Each row is a point on a tangle of strands that fork, close into loops and nearly touch. The rows are in no order.
In the rows, 100 means zero.
Two points are linked if the straight distance between their rows is under 35.9. Some points are linked to none.
z_384: [ 95, 123,  51, 124,  88, 106,  81,  30]
z_849: [129,  50,  99, 113, 101, 125,  94,  90]
z_199: [123,  49, 119, 102, 107, 131, 112, 126]
z_743: [114,  70,  70, 127, 104, 142,  76,  53]
z_216: [136,  45, 102, 130, 100, 126, 118,  85]
z_711: [115,  95,  75, 100, 100, 125,  52,  51]
z_463: [109,  70, 110,  81, 104, 113,  93, 135]
z_163: [ 92, 163,  69, 113,  85, 103,  77,  16]
z_226: [ 83, 150,  50, 119,  89, 118,  80,  28]
z_952: [122,  58,  81, 140, 107, 153,  94,  54]
z_880: [124,  70,  94,  87,  98, 111,  70,  93]
z_842: [ 59,  95, 109, 120, 129, 125, 145, 163]
z_759: [ 58,  99, 103, 109, 120, 110, 138, 162]
z_50: [124,  50, 101, 122,  89,  98, 132, 104]
z_966: [ 54, 110,  99, 102, 119, 101, 128, 161]
z_701: [ 92,  81, 113,  81, 111, 114, 102, 153]
z_791: [ 67, 134, 117,  66, 120, 104,  89, 155]
z_580: [ 82, 126, 105,  79,  88,  56, 121, 136]
z_548: [129,  46, 115, 126,  97, 109, 143, 111]
z_929: [ 59, 152, 121,  65, 125, 103,  87, 151]
z_285: [104,  62, 124,  96, 119, 142, 116, 153]
z_513: [139,  47, 104, 141, 107, 143, 119,  69]
z_419: [105,  65, 108, 107,  94,  93, 140, 138]
z_695: [121,  69, 104,  83, 100, 109,  78, 112]
z_15: [132,  51,  93, 141, 107, 148, 104,  60]
z_410: [114,  98,  99,  85,  78,  58,  99,  96]
z_977: [ 33, 120,  94, 123, 141, 118, 123, 152]
z_377: [101,  77, 101,  97,  90,  78, 126, 134]
z_653: [114, 144,  89, 102,  84,  88,  67,  23]
z_269: [122, 147, 114,  94,  79,  73,  75,  25]
z_634: [107,  90,  65, 115, 104, 139,  59,  48]
z_767: [ 49, 139,  97,  94, 114,  75, 123, 150]
z_142: [120, 105,  91,  93,  77,  58,  89,  68]
z_385: [ 67, 167, 139,  57, 121, 100,  81, 142]
z_495: [ 37, 144,  94, 104, 126,  87, 117, 148]
z_101: [119,  59,  92, 111,  86,  83, 118, 103]
z_633: [125,  59,  84, 119, 100, 127,  83,  69]
z_595: [ 99, 119, 108,  76,  81,  50, 112, 118]
z_254: [117, 104,  76, 108,  79,  68,  85,  49]
z_353: [125, 143, 137,  79,  71,  47,  96,  57]
z_509: [123,  79,  88,  94, 100, 118,  57,  72]
z_816: [113,  72,  94,  99,  84,  74, 111, 110]
z_725: [118, 133, 124,  74,  75,  46,  96,  83]
z_780: [124,  48, 109, 102, 103, 126, 100, 113]
z_239: [ 68, 130, 102,  84,  99,  64, 126, 146]
z_279: [ 84,  97, 111,  76, 112, 107, 100, 155]
z_748: [113, 114, 108,  77,  79,  51,  99,  99]
z_188: [119,  54, 120, 120, 100, 111, 147, 131]
z_999: [103, 152,  77, 109,  85,  93,  71,  17]
z_427: [127, 149, 136,  87,  73,  62,  84,  37]
z_446: [ 30, 137,  92, 114, 137, 102, 116, 147]
z_541: [ 77, 117, 113,  68, 112, 100,  92, 153]
z_23: [ 80, 162, 149,  48, 115, 101,  76, 137]
z_57: [106, 113,  61, 119,  84,  87,  81,  35]

A fork is a point with three links, a tip a point with one. Leave the first point through the second and follow the links. Name the first fork or tip that comes.
z_15, z_513 => z_849
z_239, z_580 => z_748
z_701, z_463 => z_743
z_791, z_929 => z_23
z_595, z_580 => z_977

A tip is a point with one link. Name the tips that can be reached along the links from each point below, in the order of the rows.
z_279 => z_199, z_23
z_226 => z_977
z_759 => z_842, z_966

A piece is all that can be reached along the links. How many separate loops has the piece of each point below (a circle has one, a figure eight two, a Y none), and how many tips (points with one link)?
z_410 => loops 1, tips 1
z_50 => loops 1, tips 0
z_199 => loops 1, tips 2
z_842 => loops 0, tips 2

Name the points in between on the shortest way along the links from the first point to the second, in order.
z_23, z_701 => z_385 > z_929 > z_791 > z_541 > z_279
z_419, z_50 => z_188 > z_548
z_254, z_748 => z_142 > z_410
z_595, z_977 => z_580 > z_239 > z_767 > z_495 > z_446
z_199, z_952 => z_780 > z_849 > z_633 > z_743
